A landscape with many peaks, sampled at points; each row gives a point and its height.
From any point a climber takes the steepest step (rise divided by distance) to one of its 2 nearest points. It stops when none of these is higher. Distance is the straight distance between rows; heights are no part of it.
j34 height 42.7: [117 181 117 124 138 155 162 142 119 150 233 115 206 112 147 171 153 123
 181 170  99 128 162  90  96 103 130 119 146 143 139 128 139 117 117 154
 158  82 130 182  64 118 170]
j773 height 53.4: [173 104 171  95 126 126  98  42 107 126 108 163  69  84 152  69 122 161
 117 143 152 136 132 166 134 123  71 140  99 126 116 148 140 165 114 130
 112 118 146  96 162 187 134]
j670 height 68.4: [160 188  84  94 136 116 148 119 164 152 154 162 112 172 110 104 120 120
 143  90 170 168  97  99 164 112 117 128  98  89 132 162  91 147 132 222
 178 127 139 158 122 112 187]
j907 height 39.2: [155  92 104 107 114 119 121 145 157 131  72 151  74 156  82  88 123 102
  99  87 144 155 104 117 117 127 145 116 103 120 100 114  82  78 148 134
 151 200 148 122 116 108  81]
j40 height 55.6: [109 114 154 150 153 139 119 111 122 123 131  93 106  83 168 150 124 147
 138 172 132 134 123 183 154 140  88 130 131 164 121 114 187 188 103  94
  84 112 125 115 157 150 169]
j523 height 58.9: [139 191 107 129 158  99 122 138 163 147 132 106 135 149 142 140 147 107
 175 112 121 164 102 143 149  93 139 110 125 138 116 116 154 139 122 152
 174 140 111 159  95 120 149]
j340 height 50.0: [134  99 153 115 129 143 126  64 113 124 102 113  88  80 138 110 112 167
 121 146 148 133 122 168 129 123  86 106 104 138 112 124 132 139 129  99
  84 134 157 117 162 160 121]
j280 height 44.6: [150  87 118 115 129 143  90 124 130 145 114 105 111  79 142 101 150 108
 132 138 103 145 122 137 101 121  83 110 102 168  75  99 150 114 109  83
 135 134 150 107 132 163 100]
j377 height 59.5: [ 73 117 111 131 105 156  98 100  94  93 118  88 177 156 166 105  86 148
 171 143 122 111  85 141 228 168  67  88  97  98 111 163 138 204 170 108
 109  99 114 106 140 135 110]
j35 height 50.8: [172  65 125 104  91 132 108 145 167 140 144 179  91 104 139 111 113 120
  85 139 169 118 115 109 124 171  95 200 107  87 135 162 125 132  94 175
 114  84 144 100 179 129 166]
j290 height 63.5: [146 153 182 140 143 154 156  79 114 142 193 132 131  74 170 148 133 152
 146 206 150 134 150 169 119 116  74 160 144 156 141 136 175 186 100 138
  97  82 123 140 140 148 200]
j616 height 10.3: [108 190 158 162 175 106 188 115 104 106 116 120 119 144 104 164 142 133
 119 121 127 130 154 143 107  98 192 119 165 142 174  95 130  99 142 106
 125 160 101 151 120 109 128]
j605 height 29.3: [112 101  80  70  62 157 153 128 107 113 179 170 177 160 101 107 102 136
 113 106 136 109 152  55 127 160 123 105  99  75 111 158  42  68 158 165
 150  88 157 126 102 109  99]
j350 height 17.5: [166 114 156  96 124 119 156  55 114 139  85 196  41 136  58  76 126 166
  69 106 164 123 142 133  92 101 136 114 115 102 138 136  64 115 143 140
 118 169 150 130 131 154 109]
j31 height 15.5: [176 135 145 103 135 106 175  97 142 158  71 172  28 147  53  80 139 129
  66  94 181 158 114 135  84 101 143 114 127 116 126 128  67  99 137 153
 132 211 164 152 125 127 125]
j347 height 59.0: [ 83 118  79 143 117 155 115 168 155 136 160  84 181 149 151 170  86 122
 153 149 130 127 105 119 180 144  96 106 118  95 121 143 129 154 132 134
 101 103 140 150 129  95 156]
j525 height 57.6: [142 186 107 142 178  85 127 167 196 156  86  88 115 174 134 134 131 103
 179  81 117 171  69 171 151  90 158 127 140 139 126 100 169 167 126 142
 189 184 107 148  92 122 138]
j898 height 59.6: [139 180 141 141 125  85 103 124 111 115 115 160 173 171 129  96 137 133
 149  89 104  96 108 144 176 134 168 173 146 100 150 145 147 180 143 165
 156 126  82 101 130 136 132]
j312 height 67.7: [154  99 126  96 116 171 155 114 150 165 203 136 116  54 133 148 118 137
 118 190 162 161 127 135  93 123  68 140 102 129 121 126 134 115 101 148
 114 100 177 157 126 133 189]
j673 height 65.7: [155 183 118  90 151 124 135  75 117 169 160 116 119 113 117  92 127 158
 175 131 133 185 123 139 136  82  88  71  83 151  99 123 124 128 150 144
 167 136 145 171  80 138 153]
j937 height 56.8: [ 95 169 100 139 142 151 122 125 146 135 167  79 180 148 154 158  94 130
 175 142 141 140  95 145 206 122  95  89 125 109 139 152 148 203 145 141
 117 105 124 164 135  96 175]
j222 height 43.0: [148 118 148 132 129 148 152 111  88 129 130 151 106 102 107 137 144 137
  87 145 133 112 186 120  71 112 143 124 145 155 132 111 103  71 117 117
  95 124 134 136 127 138 113]
j610 height 53.8: [179 140 191 151 180 117 130  79 113 130  80 128  58  89 126 106 169 147
 104 134 124 138 152 165  94 102 148 128 152 179 130  90 158 135 113  84
 112 150 110 114 130 165 109]
j70 height 69.2: [162  70  83 124 110 123  92 218 151 165 166 131 165 115 148 113 173  61
 139 137  59 117 124  55  89 148 113 170 142 151 103 115 139  77  90 136
 190  87 121 138  91 118 140]
j395 height 61.8: [ 84  84 111 143  92 160 109 132 120 115 144 104 180 143 167 133  90 141
 140 147 132 108  95 113 197 162  75 119 112  97 118 169 132 173 148 125
  89  82 135 121 154 118 131]
j42 height 13.6: [165 142 139 142 141  86 174 147 140 131  51 156  47 156  51  83 157 107
  79  99 147 148 118 126  76  99 182 126 158 131 143 115  81  97 138 135
 152 219 140 137 103 104  96]
j62 height 68.9: [121 112 118 159 133 110  91 172 163 132 109 113 130 141 148 159 131 109
 128 108 124 119  90 137 158 142 146 160 148 120 143 132 166 169 112 124
 120 133 106 105 170 121 152]
j360 height 52.5: [185  82 161 148 142 118 104 122 140 137  96 131  44  69 128 107 162 125
  78 131 134 125 135 162  75 134 129 170 137 178 122 102 164 122  92  99
 100 139 123  86 186 164 121]
j242 height 58.8: [156 109 155 131 132 151 134  82 133 155 168 103 102  64 168 136 121 155
 148 219 152 157 120 180 134 133  53 144 121 162 113 121 190 197  98 103
  96 120 139 123 138 143 207]
j620 height 1.2: [ 96 111  99 124  95 126 140 176 104 110 100 172 139 173  56 110 124 117
  89 106 130 101 152  73 104 166 192 122 138 110 140 135  65  46 159 132
 128 169 118  99 120 106  70]
j386 height 63.2: [105 110 121 116 166 149 134 118 141 147  93  64 103 100 121 144  94 121
 139 141 137 182 109 167 128  82  76  44 100 171  84  87 141 117 145  64
 118 181 168 171 113 105  99]
j161 height 7.9: [151 174 130  80 122 119 130  63 101 106 137 172 127 150 122  64 116 160
 139 107 148 125 129 129 161 117 111 115  85 101 118 164 110 141 161 178
 164 107 137 129 123 153 127]
j276 height 63.0: [108 119 157 180 181 107 138 162 148 125 101  76 135 102 169 199 156 107
 119 161  99 108 133 169 108 143 161 161 176 163 165  96 189 133  72  65
 112 134  94 121 151 114 145]
j19 height 63.8: [130 192 150 144 150 135 179  90 106 138 175 138 147 116 140 159 133 148
 141 150 167 131 151 143 114 101 137 138 160 130 172 138 136 143 116 174
 122  96 121 175 125 118 196]
j760 height 56.0: [ 70 109 124 147 115 135  89 169 100 105 148  95 200 133 158 148 152 108
 155 137  41  91 146 104 143 147 147 146 138 142 117 117 147 117 129  84
 125  83 108 106 112 129  89]
j645 height 26.9: [ 74  71 132 181 117 120 109 198 150  98  56 111 110 155 106 163 110 109
  76 113 143  94 122 131 119 173 200 146 157 118 152 121 126 117 152  92
  79 173 111  67 163 103  76]
j446 height 67.4: [131 143 157 170 173 114 145 135 131 127 113 120 126 126 152 179 142 124
 109 143 115 106 137 152 106 131 173 183 174 131 176 106 175 133  91 119
 107 116  94 120 163 117 166]
j273 height 55.0: [150  72 153 144  99 140 104 143 120 145 151 139 126  74 170 120 158 136
 110 178 108 100 142 124 100 155 100 197 147 152 123 134 171 149  82 123
 112  58 125  78 164 166 155]
j992 height 58.4: [126 163 133 144 180 113 140 107 159 128  90  77  59 119 125 151 100 132
 145 116 159 177  98 189 132  83 127  83 122 165 130 103 147 154 138 101
 108 189 144 156 127 125 136]
j384 height 52.6: [ 96 131 127 130  99 115 109 148  92 106 145 128 180 143 126 144 146 116
 136 123  95  79 154  88 135 145 158 153 144 119 128 133 121  99 125 122
 127  98 103 111 117 120 103]
j201 height 33.9: [113 174 122 118 116  85 131 123 110 108  99 157 139 188  91  93 148 146
 128  83 110 119 130 106 147 131 182 141 133 116 138 151  93 125 164 158
 169 168  96 106 107 130  87]
j317 height 59.2: [131 145 114  96 106 153 117 113 137 145 200 114 185  95 155 114 128 131
 194 180 112 150 129 117 149 108  67 106 106 136  89 140 169 168 139 123
 157  79 149 159  83 139 161]
j950 height 54.1: [165 104 123 114 120 120 119 136 178 141 118 160  76 123 128 133 122 123
 102 126 165 144 102 131 124 146 121 162 117 113 130 144 126 131 105 161
 128 138 142 115 157 131 152]
j621 height 53.2: [133 109 122 129 109 146 156 140 129 128 173 160 139 118 129 157 124 124
 106 148 156 112 142 106 114 136 139 167 141 103 151 148 108 122 118 158
  98  78 138 133 144 118 177]
j267 height 48.1: [136 167 192 165 167 110 161  81  89 111  77 124  58 101 107 137 153 151
  96 128 137 119 181 154  81  77 161 104 155 169 158  80 134 107 133  65
  86 157 114 152 116 145  94]
j376 height 65.6: [141 122  82  80  95 142 136 122 171 150 165 163 128 163 116 129  87 131
 117  97 176 156 104  92 152 133  97 132  80  57 125 159  86 120 135 198
 158 123 156 150 138 111 163]
j859 height 53.3: [143  85 112 111  78 103  83 167 121 126 122 155 154 144 133 108 142 107
 106 113 104  77 124  81 142 157 145 181 123  97 118 159 128 128 127 146
 144  94 101  76 146 141 106]
j613 height 57.2: [133 137 119 118 123 127 129 136 131 132 129 151 124 149 121 140 130 114
 111 113 143 122 132 111 127 129 149 149 124 109 137 135 110 116 126 165
 131 127 125 122 146 119 136]
j920 height 63.7: [161 171 134 113 153 128 154  92 148 153 166 158 115 121 141 131 123 124
 137 147 170 150 125 144 137 113 107 141 124 116 147 147 134 156 111 187
 143 104 134 157 136 133 193]
j949 height 0.1: [ 93 118  89 112  84 150 159 143  80 111 130 147 161 164  55 119 136 122
 109 106 111 104 176  64 102 146 166  85 122 114 125 133  54  35 161 127
 137 140 133 133  82  98  65]
j204 height 72.5: [118 178 137 168 179  99 142 154 161 134 121  89 146 139 158 186 135 113
 150 122 124 126 115 171 142 113 165 142 164 134 170  97 182 164  98 128
 125 132  95 146 146 106 168]
j836 height 42.8: [164  48 118 100 142 140  90 121 152 172  88 107  98  83 121  92 119 105
 122 122 128 181 102 144  95 107  57  78  86 167  72  86 131  87 125  83
 136 167 166 121 126 136  83]
j874 height 46.7: [146  46 136 115 105 138  82 120 128 134  99 124  90  91 163  97 129 130
 127 143 117 131 107 140 134 160  71 143 105 149  85 131 159 138 104 100
 115  99 135  79 156 169 122]
j262 height 42.3: [161  57 124 110  93 148 112 136 124 137 163 164 106  95 133 128 130 112
  80 144 140 116 151  99  70 152 116 166 127 125 109 128 106  78  99 139
 116  92 160 107 154 137 135]
j154 height 49.6: [106 123 128 133 109 173 154 130 122 129 207 139 188 114 152 145 117 141
 129 171 137 103 141  99 130 154 101 143 139  99 145 160 124 149 130 161
 113  61 140 155 131 118 174]
j103 height 42.2: [133 129 172 168 159 124 173 114  81 113  89 135  92 106  94 153 165 127
  72 148 124 105 188 130  53 112 185 128 164 162 166  83 123  72 123  87
  77 149 105 142 129 123 110]
j786 height 61.9: [150 109 156 161 169 105 112 164 152 132  81 111  93  96 162 141 167  99
 116 120 104 132 111 167 106 127 154 176 150 181 132 102 184 136  96  92
 140 156  95 101 153 147 118]
j143 height 47.2: [136  65 127 109  90 149 117 105 123 120 154 161 129 110 143 110 102 131
 105 154 159 101 124 118 132 168  88 155  97  86 116 171 114 152 122 157
 108  73 168 101 170 148 162]
j655 height 47.4: [116  60  98 124  94 138  86 164 138 115  87 125 128 141 121 122 124  98
 101 105 107 116 122  98 120 159 146 115 106 119  92 126 103  75 141 111
 118 141 135 101 130 113  68]
j652 height 5.5: [111 177 132 119 107 109 173 101 102 107  81 163  77 175  23  73 115 154
 104  92 153 125 137 119 118 113 172  76 134 112 152 149  55  97 174 138
 129 203 138 128 106 119  67]
j752 height 56.1: [ 95 107 135 144 103 122  73 113 107  73  75 119 139 138 159  89 123 134
 147 104 102 106  99 145 197 161 114 129 113 113 110 144 139 190 164 102
 109 131 114  67 160 147  79]
j818 height 50.3: [126  73  91 113  79 129  61 180 137 124 110 126 147 133 156 115 142  90
 121 100  78 109 113  88 144 161 114 144 119 120  83 138 122 107 122 119
 148 110 119  74 132 134  84]
j541 height 39.5: [100 179 141 131 125 164 157 113  73 124 205 108 206  87 156 162 151 129
 176 183  88 123 180 105  95  91 130  85 142 164 136 113 137 103 136 107
 130  86 127 189  71 133 130]
j669 height 55.9: [121 166 136 154 166  94 132 129 171 115  71 102  88 148 131 129 121 119
 151  88 149 159  86 182 147  91 167 121 143 148 127 125 159 175 138 124
 145 185 111 130 123 130 119]
j148 height 30.6: [ 66  79 111 150 105 157 116 155 120 105 111  87 137 128 142 173  98 123
 107 133 128 113 118 137 149 159 119 110 113 123 113 132 106 114 136 105
  61 117 138 117 157 107 106]
j77 height 48.2: [109 122 130 130 113 135 150 135  77 110 145 149 153 134 100 135 151 129
 104 134 111  99 187  81  85 147 168 142 156 141 145 126  84  66 132 127
 124 111 115 119 103 125  98]
j105 height 61.2: [128 129  84 131 142 120 106 185 159 141 133  98 140 145 135 144 142  90
 144 116 107 140 113 117 129 121 137 123 136 141 114 114 142 113 119 128
 150 133 120 138 114 109 131]
j659 height 66.5: [ 78  95  81 136  78 161  80 155 116 102 149  84 205 150 159 134 105 114
 156 122  90  97 110  95 181 160 110 108 109 103 104 151 113 144 150 105
 110  95 128 112 136 118  78]
j895 height 11.2: [134 157 161 158 168  89 151 138 132 129  73 140 111 150 116 142 165 119
 107 104 116 124 133 143  94 107 200 166 179 144 157 106 146 113 119 112
 153 169  95 119 130 116 115]
j210 height 8.7: [157 220 158 118 159  82 152  88 122 128 146 160 133 157 137 106 151 144
 170  99 135 150 124 145 150 105 149 153 145 124 153 136 140 157 121 171
 184 126  96 148 110 133 166]
j543 height 46.8: [162  48 145 139 105 136 109 146 144 131  96 158  75  92 118 114 135 118
  68 140 134 120 138 134  76 155 121 158 125 149 118 115 129  87  98 120
 112 129 142 100 161 141 115]
j873 height 35.3: [100 210 129 138 122  94 119 124  81  95 107 151 193 190 109  81 143 148
 169  79  73 109 140 114 171 136 191 133 151 117 153 137 110 128 163 124
 185 160  82 111  89 125  72]
j73 height 40.3: [129 173 124 126 140 123 140 133 117 132 194 142 186 136 143 119 161 120
 180 147 107 124 139 107 125 116 132 151 143 128 138 143 147 130 107 164
 170  76 104 149  97 127 162]
j987 height 62.7: [139  52  89 131  84 113  85 232 159 158 172 136 167 148 145 137 137  76
 114 117  75  98 138  45 119 165 129 175 141 104 130 130 133  96  91 149
 150  77 115 121 130 109 142]
j470 height 59.3: [115 143 119 150 171 127 157 144 171 141  87  85  72 124 106 163 110 105
 101 108 157 161 105 149 110  88 135  87 117 145 132  89 127 102 145 114
 116 190 149 174 129  95 114]
j614 height 8.3: [168 186 146  91 129  94 127  85 110 128 131 184 119 159 129  63 143 147
 139 102 139 126 119 115 151 118 125 165 132 107 135 159 128 174 138 202
 186 110  96 121 119 163 151]
j281 height 24.0: [130  94 137  97  82 153 162 104  90 130 137 194 116 134  88 119 112 165
  58 138 178  88 173  97  88 150 146 133 119  87 151 157  61  82 133 166
  88 107 138 121 146 122 127]
j790 height 47.1: [121  85 122 110 107 146 110  85 119 123 130 131 126 118 137 112  94 153
 130 128 148 124 110 139 153 139  81 125  99 114 106 152 111 131 139 134
 115 111 160 115 151 142 129]
j422 height 37.7: [142 198 190 134 169  94 144 102  65 118 148 140 177 132 156 130 172 165
 164 118  70 118 169 145 132 110 169 147 162 148 166 103 167 131 116 116
 165 124  76 136  85 132 138]
j55 height 28.9: [ 87  72 134 168 103 130 105 166 123 101  95 112 120 134 131 165 130 124
  90 134 118  89 135 125 140 167 149 145 140 120 130 135 141 132 131  90
  67 132 109  81 165 123 103]
j927 height 65.2: [143 123 146 157 148  81  86 159 160 118  81 127 119 137 164 130 154 122
 132  96  96 100  91 168 141 131 165 189 158 133 139 119 180 175 101 106
 149 145  88  84 154 147 131]
j496 height 61.0: [ 71  79  81 127  84 159  72 194 116 119 156  67 226 139 154 145 125 103
 177 140  56  95 128  75 159 155 115 102 127 128 103 134 140 112 130  81
 132  70 129 120  96 124  69]
j380 height 31.1: [128 131  88  66  73 132 124 108 106 107 149 178 160 179  95  61 113 135
 144  92 130 107 128  67 158 145 122 108  86  74 115 183  67 100 164 185
 187  98 131 124  97 118 105]
j843 height 26.7: [114  67 119  91  71 157 146 139 105 110 168 172 143 140 103 134 107 142
  91 143 142  86 168  63  85 164 139 133 117  89 127 152  62  61 148 157
 104  92 147 118 128 126 110]
j775 height 25.1: [ 88 110 147 186 144 114 139 182 139  99  86 113 130 137 108 195 125 114
  78 124 123  83 142 142  95 158 211 155 184 119 179 100 130  98 119  82
  84 167  85 103 156  82 112]
j415 height 38.9: [156 188 178 125 162  96 133  99  86 131 180 147 183 140 157 102 172 140
 170 130  88 113 155 125 135 124 143 183 166 132 148 134 171 147  97 150
 186  73  87 143  97 138 158]
j87 height 61.5: [145  86 136 122 107 153 129 122 136 149 176 122 112  81 150 135 129 131
 130 179 135 142 124 136 109 142  81 159 130 144 114 126 153 141  94 130
 108  81 156 117 156 155 164]
j720 height 62.6: [137 182 125 109 144 131 134 101 100 143 181 105 155 116 143 123 143 145
 188 164 110 158 151 126 130  91 103  91 124 166 100 121 154 143 138 135
 160 107 131 159  82 141 140]
j777 height 60.8: [ 99 169 127 116 157 126 124  91 138 123 116  74 113 114 131 149  82 153
 160 121 144 176 106 178 166  93 107  57  95 150 108 104 133 146 156 104
 117 177 150 168 120 113 119]
j787 height 57.5: [148 165 133 126 135  94  95 118 140 117 106 144 127 154 158  96 132 126
 163  96 124 137  93 144 169 116 130 145 118 119 114 127 149 186 134 149
 166 133 104  97 129 152 127]
j855 height 55.8: [177 145 145 105 146 109 100  83 122 131 111 147  91 107 139  81 136 144
 151 126 124 149 114 157 150 111  90 142 105 150  96 131 155 169 120 145
 149 119 131 112 138 174 129]
j638 height 62.2: [136 150 145 156 134  79  76 159 141 101  78 147 160 172 137 116 141 133
 134  77  88  94  94 151 167 147 197 192 161 103 142 140 158 190 133 125
 168 156  75  72 135 149  98]
j892 height 34.1: [115 150 125 121 150 157 164 110 127 148 144 102 110  92 120 167 107 141
 113 149 152 154 145 152  95 103 117  88 119 151 129 105 122  97 126 108
  92 133 166 166 126 115 148]
j176 height 7.4: [147 167 128  87 124 116 139  58 102 118 112 155 106 148  90  67 130 164
 137  87 139 152 135 127 140 100 108  80  82 124 117 135  80 132 160 148
 150 156 151 141 102 154  96]
j375 height 59.4: [ 93 150 170 182 167 117 125 133  99  96 104  85 142 101 163 182 155 126
 139 141  88 105 146 166 121 122 160 141 171 172 157  95 172 124 117  64
  87 124  89 114 133 135 104]
j519 height 56.2: [125 161 105 115 128 157 132 120 145 140 205 106 184 119 156 139 100 125
 181 171 144 144 118 111 165 122  86 109 113 104 124 148 148 189 139 152
 142  77 141 172 119 112 189]
j131 height 41.2: [145  83 110 108 142 128 116 145 163 141  85 109  88 114 108 111 116  94
 111 102 145 169 104 131 109 107 102  85  99 146  83 107 106  95 134 112
 147 176 173 146 119 121  82]
j405 height 9.5: [104 191 142 149 145 118 151 107 109 110 137 116 154 143 137 157 133 142
 149 122 120 113 144 144 141 110 159 125 150 131 160 120 137 139 142 132
 123 118  90 145 133 119 131]
j803 height 62.8: [106 105 114 165 182 152 167 165 168 141  92  79  69 101 124 207  95  87
  89 140 179 163 121 163  99 110 119  93 122 158 140  87 130  87 128  95
  74 180 170 172 140  70 153]
j985 height 32.2: [ 73  99 129 143 130 173 151 114 116 115 138  91 127 102 139 185  88 146
 125 141 155 143 135 158 128 134  97  82 112 135 121 125 106 116 144  96
  64 127 169 147 145 108 119]
j41 height 43.9: [123  47  86  95  95 158 114 145 125 133 126 119 139 135 113 117 100 111
  99 104 123 141 129  98  99 135  95  84  89 131  83 112  75  51 140 123
 124 130 173 117 108 112  72]
j454 height 36.5: [129 226 172 141 149  81 151 111  55  93 129 146 190 168 120 105 169 153
 167 105  54 111 155 117 138 131 200 144 158 126 163 113 145 116 130 130
 187 137  78 123  79 122  96]
j986 height 46.0: [ 96 120 109 141 118 181 155 163 139 141 224 108 196 109 152 188 137 114
 160 182 117 116 150  97 103 121 114 135 158 121 144 144 128 124 101 140
 112  72 146 173 109 114 181]
j402 height 60.1: [103 118  65 137 105 150 110 205 196 160 179  90 191 175 140 176  76 104
 149 118 135 138  87  78 188 138 101 101 101  58 142 156 124 157 126 163
 110 110 155 178 139  86 190]
j848 height 66.1: [168 189 112  89 150 103 132  93 163 143 145 142 102 135 135  89 120 124
 149 112 165 162  90 148 161 102  97 124 101 114 122 149 139 176 136 183
 171 135 120 142 133 137 188]
j135 height 57.4: [140  76  97 142  84 117  75 213 175 140 136 142 145 168 133 132 124  91
  99 101 112 101 110  68 155 170 152 171 132  83 132 144 118 126 115 152
 128 114 116 102 144 109 135]
j691 height 62.9: [134 108  60 105 109 131 109 172 208 164 156 128 147 168 134 148  92 101
 137 106 148 163  90  75 176 137  92 111  86  70 123 142 117 142 135 170
 154 118 157 157 127  92 161]
j182 height 36.4: [ 93 176 129 144 151 153 178 114  95 130 159  92 153  86 139 191 133 145
 156 166 117 140 175 138 100  95 123  70 136 165 145 109 121 104 136  99
  95 112 145 187  95 114 130]
j310 height 73.3: [166 129  99  92 138 153 143 113 171 179 182 110 122  86 131 139 115 130
 142 162 160 190 116 140  98  97  73  96  91 139 105 121 125 115 111 144
 138 133 174 173 104 121 168]
j338 height 76.2: [141 164 122 148 165 120 143 147 186 174 155  98 127 118 154 179 131 107
 156 155 149 155 107 165 144 110 115 143 160 132 147 121 191 172  82 134
 137 131 115 151 136 106 212]
j202 height 32.5: [122 160  92  97  88 111 155 127 122 114 118 173 142 198  71  83 126 125
 129  90 136 128 121  88 153 142 158 111 108  80 135 161  62 101 164 175
 175 155 124 124 102 117 103]
j261 height 20.6: [148 117 154  96  99 144 157  60  75 108 101 205  80 144  57  74 118 183
  68 123 169  92 177 108  96 141 156 115 119  97 150 154  58  95 157 148
  96 143 144 113 142 149 105]
j435 height 12.1: [134 150 137 153 146  84 142 155 143 112  66 141  84 180  75 112 145 122
 109  93 142 131 128 150  93 119 202 144 163 140 139 111 108 116 141 120
 151 201 112 113 119 122  80]
j741 height 2.4: [117 129 143 119 111 114 138 128  89 101  82 185 101 154  51  95 138 141
  76 125 133  93 167  96  86 157 195 122 160 117 141 135  79  71 152 113
 108 159 123  93 127 138  72]
j926 height 59.1: [ 99 136 149 145 103 103  66 138 106  83  85 137 169 167 146  96 127 128
 145  86  95  79 104 132 183 152 163 170 143 114 137 162 132 194 153 109
 139 135  84  64 156 158  79]
j245 height 57.3: [ 64  86 123 135 103 138  72 106 113  90  87  76 153 130 165  97  82 143
 170 109 103 118  80 163 213 164  70  92  91 115  88 133 150 192 164  71
  99 130 133  71 153 150  71]
j295 height 66.0: [120  77 106 141 164 157 136 162 166 148 116  74 101  99 129 173 110  95
 123 147 141 175 117 155 107 120  87  89 103 161 103  89 146 103 121  76
 101 171 162 148 126  94 128]
j118 height 64.3: [139 108  76 119 135 127  93 210 166 171 168  98 151 119 140 145 152  76
 164 135  85 140 110  79 113 119 113 122 131 163  95  98 153  85  96 113
 188 117 128 148  78 110 135]
j353 height 3.9: [105 148 145 117 101 125 140  84  64  98  69 173 101 147  51  74 120 172
  97 106 130  88 157 116 111 119 186  93 136 123 134 149  77  99 179 103
 115 178 121 102 121 143  32]
j91 height 49.7: [139  57 160 149 108 135 108 121 116 111 107 139  90  91 163 119 135 149
 101 163 141 107 121 156 137 177  97 180 132 137 125 139 153 158  95 113
  72  93 122  78 184 173 150]
j979 height 69.0: [135 132 121  75 139 151 146  74 135 154 145 112 119 101 117 114  91 152
 150 131 167 177 121 150 119  98  60  85  91 137  97 125 107 125 140 130
 134 146 180 165 114 136 137]
j853 height 37.0: [138  44 129 118  82 190 153 135 108 134 174 156 143  73 123 134 124 137
  78 170 130 102 167  85  51 154  94 127 131 125 123 131  82  63 113 131
  91  80 181 126 136 137 122]
j589 height 69.3: [108 180 158 144 147 169 175  84  97 116 188 121 151  81 157 173 110 163
 153 193 164 137 162 162 127 122 101 123 133 136 160 137 142 170 130 147
  95  84 134 168 130 135 201]
j16 height 72.9: [134 112 100 158 155 129 121 189 211 151 129  93 115 140 152 188 119  96
 130 127 154 152  93 144 145 140 119 138 132 126 147 126 163 162  89 132
 111 128 119 138 149 103 191]
j568 height 6.7: [131 174 132  87 125 100 174  69 116 135  91 143  68 158  51  60 125 155
 112  74 155 155 126 136 132  94 138  80  99 108 132 129  55 106 165 139
 147 197 154 161  97 126  88]
j701 height 56.3: [111 136 150 156 147 131 121 116 100 117 120  89 129  92 153 150 140 137
 149 152 104 130 151 163 129 120 110 106 140 175 113  97 172 143 115  72
 107 132 108 129 133 146 119]
j795 height 58.2: [176 107 164 157 173 107 111 131 156 126  61 125  43  97 136  95 158 110
 101 110 122 139 122 161  82 103 144 139 143 178 106  92 159 137 109  86
 135 181 116 106 146 160  82]
j27 height 9.0: [130 248 174 145 168  93 162  89 105 105 118 134 164 156 145 135 136 149
 164  94 118 130 136 168 162 103 174 126 160 122 169 118 159 170 143 150
 161 141  77 142 111 130 151]

Call two points neighbours if one is among the 2 nearest of the other. Go from one point of each pair to the other, from neighbour to neighbour, staying as high as possible. Name the lowest point that can't be avoided.
j70 / j295 => j669
j295 / j638 => j131
j638 / j395 => j752
j395 / j613 => j790
j310 / j670 => j519
j670 / j589 => j920
